A landscape with many valleys, sampled at points; each row gives a point and its height.
A ball rolls from a point to whichever of its 6 nearest points has the largest drop for the distance, and stops where none of them is lower. Distance is the straight distance between rows; heights are no part of it.
zeg h=377: [140  70 127 138 148 165  98 141  71  95 155 121 144  71 138 173 142  64
 110 155 121  87 154  70 153 105]
mafun h=436: [154  78 154 112 100 126 145  75 116 106 142 105 125 106 153 154 145  93
  94 157 110  90 149  79 147 126]
keza h=346: [133  56 113 158 174 161 113 108 109 125 157  91 129 101 159 163 111 113
 110 125 145 120 113  97 132  73]
Duz h=468: [131  62 145 148 142 154 125 103  91  99 146  94 148  72 158 176 136  76
 100 166 133  87 151  73 138 102]
Did h=451: [ 76 185 147 124  99 168 142 131 171 161 103  89 124 152 102 129 119 131
 156  79 169 173 134 187 104 117]
Vumev h=454: [ 74 160 117 138 126 139 142 156 150 153  92 140 139 158  99 111 122 162
 153  87 142 176 132 169 119 122]
rozev h=438: [104 191 147 159 183  80 138 119 130 184 115 168 135 134 115  88  79 184
 160 142 147 127 106 174 125 151]
Bos h=152: [147  72 118 172 161 150 134  85 116 122 143  70 130 107 177 162 105 126
 106 127 175 115 108  90 113  71]
mam h=455: [149 161 153 152  71 106 186  91 152  75 111  67 130 153 162 127 130 143
 128 122 169 162 137 160 112 120]
pege h=564: [145  74 152 122  92 120 121  66 154  90 123 110 171  66 185 111 146  90
 123 145 110  41 153  59 126 151]
darug h=311: [183  99  92 125 122 128  84 180  90  99 122 159 133 114 126 147 134  99
 106 170 103  92 134  85 156 120]
Pab h=366: [101 204 159 148 175  96 145 110 128 209 102 164 139 137 108  94  76 169
 161 154 151 112 116 190 130 156]
zenup h=413: [151  81 140  97  97 138 149 102 112 103 147 116 115 114 142 160 159  95
  90 149  97 118 151  93 153 124]
vafas h=345: [103 189 156 145 117 145 134 112 183 121 128  67 109 143 124 124 112 144
 139  98 185 166 122 177  68 123]
zafam h=545: [134 233 146 136 162 109 126 113 116 200 107 183 128 155 111 114  59 156
 179 124 188  95 136 202 113 165]
ruluv h=288: [178 118  80 125 129 109  86 177 109 104 103 156 113 121 131 128 132 112
  96 203  85 118 108 109 132 134]
kas h=400: [ 82 153 125 123  85 159 167 159 145 156  68 131 141 162  89 124 138 141
 145  99 137 183 142 168 129 122]
Tofo h=275: [140 107 143 117  89 124 183  84 122 103 128  91 111 140 151 146 156 122
  93 145 116 153 140 126 129 115]
beb h=533: [108 124 106 144 157  98 119 160 146 135  86 162 125 135 129  95 113 157
 124 184  86 158  87 147 116 147]
dolob h=437: [156  99 152  79  85 128 138 114 137 108 153 125 117 106 118 134 179  85
  98 140  80  81 152  83 157 151]
Riri h=591: [ 85 206 162 123 131 151 109 109 179 155 143  88 114 154 102 125  95 118
 162  81 188 150 131 177  67 145]
kosa h=142: [ 87 143 137 115  84 149 191 145 131 127  88 113 128 153 106 136 153 132
 119 117 124 180 155 159 129 126]
tifo h=467: [103 203 143 121 198 122 121 115 117 143 197 131 107 140 128 117 100 155
 157  73 172 137 126 167  92 136]
vuk h=915: [ 94 213 146 124 171 116 117 126 121 167 146 157 133 149 108 103  90 158
 179  71 170 134 133 183 106 148]
vukud h=262: [141  68 108 139 153 152 127 113 118 120 152 102 108 127 154 162 124 128
 111 118 129 146 108 117 133  76]
zar h=332: [153  77  79 136 147 119  99 166 113 106 129 164 125 133 137 137 126 136
 116 141 101 150 109 119 145 112]
Bas h=310: [149  62 126 125 139 163 114 124  91 105 150 116 129  95 140 172 138  84
 101 154 116 100 146  81 160 106]
rafo h=141: [142 115 128 139 116 132 168  94 138 103 135  74 102 143 158 148 134 142
 104 129 145 161 125 134 115  91]
gasif h=340: [ 93 156 103 134  88 132 134 152 156 193  41 158 147 171  91  98 113 153
 162 124 135 169 122 168 124 139]
pote h=446: [108 205 164 139 170 110 151 104 135 241  90 159 116 140  97 104  76 154
 165 168 145 102 111 203 141 152]
Goguf h=335: [135 128 106 115  89 102 146 183 113 102  93 159 128 149 104 128 163 131
  97 168  90 147 146 123 134 162]
zal h=317: [148 108 133  81  84 117 155 139 122  98 139 142 116 132 109 138 185 108
  91 143  82 121 160 102 156 158]
rov h=414: [114 114 104 144 143 129 135 154 134 118 128 149 124 147 128 120 134 168
 128 110 115 178 112 144 125 113]
tun h=393: [133 103 144  94  89 126 173 110 123 107 139 119 107 135 127 146 172 108
  93 147  86 139 154 113 144 139]
paka h=525: [ 91 185 126 123  89 142 116 137 163 202  90 145 141 173  80 106 108 146
 188  70 163 159 131 181 122 133]
nir h=179: [118 163 140 145 138 137 141 104 168 113 144  68  98 141 138 132 124 153
 129 103 173 171 112 157  84 108]
sered h=197: [140  54 101 141 164 157 105 138 104 118 151 128 127 111 148 158 121 113
 121 123 124 132 113  99 145  85]
Tibi h=425: [142 100 101 117 110 122 147 164 112 100 120 155 121 141 117 142 160 133
  99 148  90 157 144 119 148 137]
pena h=404: [168 125 140  79  73 106 125 160 128 107 140 146 125 121  95 123 195 102
  94 134  74  83 144  89 165 172]
Guni h=270: [135 150 126 141 169 135 119  85 158 120 176  73  96 135 141 132 105 160
 132  92 178 151  99 136  77  99]
fabu h=395: [185 127 136 108  94 123  77 163 104 107 135 143 147  86  97 119 176  81
 112 138  86  45 126  57 173 143]
Mapa h=266: [ 87 185 140 149 147  92 128 120 142 203  90 163 142 151 105  84  85 168
 164 138 137 137 107 177 123 146]
Giz h=353: [ 81 156 131 135 116 154 155 142 151 138 109 107 124 148 107 126 133 155
 141  89 147 184 128 173 116 111]
Mudif h=365: [155  77 141 104 113 150 116 128 102 102 155 127 129  92 127 163 154  76
 101 149 102  85 155  72 162 125]
gupi h=272: [149  69  92 131 154 138 114 148 108 115 146 148 119 133 140 144 124 141
 122 121 110 147 109 113 142  95]
tur h=542: [168 113 156  80  76 142 103 153 155 113 146 116 135  88 103 111 201  87
 122 116  61  38 120  77 161 154]
Bala h=301: [169  75  72 136 151 125  78 165 100 102 125 167 130 122 144 138 113 120
 119 164  98 123 103  99 143 112]
fovi h=609: [ 84 195 146 123 169 131 122 129 145 149 157 121 112 144 110 110 103 152
 162  66 168 159 127 168  88 131]
gem h=493: [118 124 110 159 183  85 116 138 129 141 141 169 125 134 136  95 103 177
 149 132 114 151  83 147 132 131]
rinu h=457: [101 134 111 143 171 109 126 146 132 138 150 154 119 139 126 100 118 176
 153  93 128 169 101 150 124 120]
Rures h=261: [111 155 129 133 163 138 130 107 158 131 170  89  97 133 134 124 118 161
 133  86 157 163 106 152  91 103]
Seg h=230: [164 135 131 156 108 118 170  85 146  90 130  62 114 145 169 137 124 147
 120 120 173 151 121 140 105 101]
rogul h=333: [118 145 116 126 198 117 113 114 125 144 196 128 106 134 139 114 108 174
 145  75 149 143  98 140 118 111]
Tizak h=854: [106 228 157 109 173 146 118 114 102 165 168 161 128 155 124 146  65 105
 172  75 185 120 151 204  77 179]
mavo h=356: [ 93 152 144 131  93 150 184 126 142 121 105  88 120 146 118 137 149 137
 121 118 134 177 136 170 120 115]
kato h=51: [124 122 133  92  80 118 172 153 116  95 119 141 116 144 102 142 183 122
  94 144  88 145 164 122 148 159]
Pumar h=302: [171  92  91 136 142 148  68 176  72  90 131 157 148  84 131 147 132  81
 114 162 115  81 137  73 152 109]
nim h=74: [103 222 154 105 149 132 111 118 115 177 150 163 127 163 104 133  76 116
 187  70 183 117 156 202  90 172]
kage h=570: [156  90 161  82  81 140 118 102 176 114 138  94 144  79 145 114 178  82
 109 144  72  40 141  74 142 153]
Gabid h=823: [ 81 199 139 127 140 132 114 134 144 182 131 145 132 155  97 103  95 148
 184  62 169 142 134 178 110 139]
rafir h=297: [133  89 103 132 145 146 140 128 123 116 152 119 108 136 140 150 139 143
 111 115 119 160 118 128 140  96]
pevi h=481: [ 99 197 166 133  93 151 115 109 203 142 114  71 127 163 106 127  89 110
 164  94 206 148 137 187  61 151]
Matar h=396: [186 127  82 128 144 122  60 177  96 112  97 152 113  95 140 131 113  91
  99 206  91  81 104  85 137 115]
vazer h=529: [103 124 103 137 120 128 149 166 133 121  88 151 137 154 112 117 141 158
 123 128 117 189 132 151 128 135]
puge h=191: [152 100 118 148 139 143 140  83 144 112 144  67 108 130 165 154 123 148
 110 119 162 144 105 120 113  78]
Difud h=265: [158  65  89 136 154 150  86 165  90  97 135 155 139 106 136 157 121 101
 122 149 114 114 126  87 152 100]
rata h=351: [181 123 116 126 116 135  71 173  72  97 131 146 149  76 111 138 153  79
 111 160 111  51 144  57 166 127]
zem h=447: [162 102 153  87  96 145 100 139 125 106 154 124 134  84 110 134 180  74
 110 137  84  50 144  63 170 143]
Kurat h=296: [113 116 114 133 153 144 140 124 137 121 158 113  99 142 139 132 133 163
 123  99 132 176 109 147 123  97]
pes h=583: [165  90 141 134  66  95 168  47 127  80 124 113 156 128 194 117 134 116
 135 118 134  86 151  90 137 130]
det h=543: [148  68 153 153 112 116 138  60 108  92 127 102 168  85 183 138 134  88
 114 162 143  68 156  62 135 126]
Subod h=500: [146  90 167  95  99 143 108 107 141 111 145  97 147  64 136 126 168  66
 114 149  93  38 144  63 148 145]
Pulo h=575: [151  77 143 116  71 102 142  56 143  87 122 121 167  98 193 110 141 107
 128 122 119  67 154  69 131 150]
Zugok h=347: [ 84 151 115 153 135 110 130 154 148 168  66 165 150 150 106  87 107 172
 146 145 117 170 106 160 116 142]
sof h=220: [104 132 125 137 128 148 158 125 143 120 130  88 101 142 132 137 142 152
 118 107 137 181 123 156 115 101]
dalez h=320: [190 125 107 103  93 107  90 177  96 100 126 153 131 118 104 133 167  99
  96 167  91  85 137  75 166 145]
Sona h=581: [151  69 141 126  81 107 156  56 119  79 126 120 181 105 207 114 128 107
 151 106 137  74 161  74 140 134]
vabi h=151: [ 84 183 127 142 125 104 121 123 149 218  65 163 144 162  95  79  86 161
 171 134 141 146 108 183 123 147]
Febeg h=561: [149  59 137 165 133 143 139  82  98 107 136  82 147  93 175 166 124 103
  99 152 157 100 138  85 132  93]
Fut h=102: [ 85 147 145 150 188  85 133 131 133 172 109 158 123 125 116  87  89 159
 143 189  91 144  76 167 127 150]
vune h=412: [115 132 118 110  76 114 172 181 111 115  75 156 137 157  88 126 165 130
 108 155 104 155 167 135 137 172]
fasos h=483: [127 103  93 146 159  98 115 164 133 120 114 167 122 135 138 106 119 157
 125 160  97 165  92 136 127 127]
Bova h=114: [164 117  90 120 111 100 108 181 106 102 107 163 118 133 120 131 146 120
  89 182  87 129 125 109 140 146]
zuku h=370: [121 103  99 140 184 120 116 135 125 136 167 148 114 137 138 112 118 172
 140  95 124 161  92 130 133 104]
Pova h=809: [ 90 217 174 107 137 139 105 104 140 180 163 127 125 158 100 143  72  97
 169  77 185 133 156 192  67 175]
ven h=293: [143  94 112 155 175 148 116  87 135 133 167  75 110 121 157 150 102 146
 116 103 166 132  89 104 112  76]
lavu h=383: [171 101 130  93  97 127 108 154 102  98 149 147 128 109 111 144 168  92
 105 148  88  86 148  74 167 141]
dumib h=439: [138  83 161 109 117 146 112 110 115 101 151 102 144  64 138 146 157  63
 108 159 102  53 151  62 151 137]
nobap h=350: [ 83 178 131 153 144 102 125 141 143 179  95 165 146 148 103  81  93 171
 170 109 142 146 116 167 123 142]
bepo h=470: [ 96 135 103 136 113 118 142 177 141 147  50 165 144 158 104 106 127 151
 124 170 110 174 123 149 119 151]
tukeb h=490: [ 97 152 120 155 168  89 127 143 139 158 117 166 137 139 120  87 105 178
 156 128 125 157  96 158 122 138]
fazur h=637: [ 80 181 134 134 157 132 126 138 144 158 140 138 125 151 107 108 115 162
 163  72 153 159 125 167 112 128]
buf h=384: [146  85 112 109 113 141 142 137 104 106 143 128 117 131 135 156 157 118
  99 142 100 142 145 113 153 117]

Call two points neighbours if one is among the 6 nearest of the other. Go from one point of each pair to the other, from neighbour to neighbour, staying as low as possible. Name the highest point that can't be avoided.
vabi / rafo | kas
nim / Fut | zafam
Bos / kato | Goguf
Bova / sered | Bala
rafo / kosa | sof
Bos / rafo | puge
Fut / vabi | Mapa
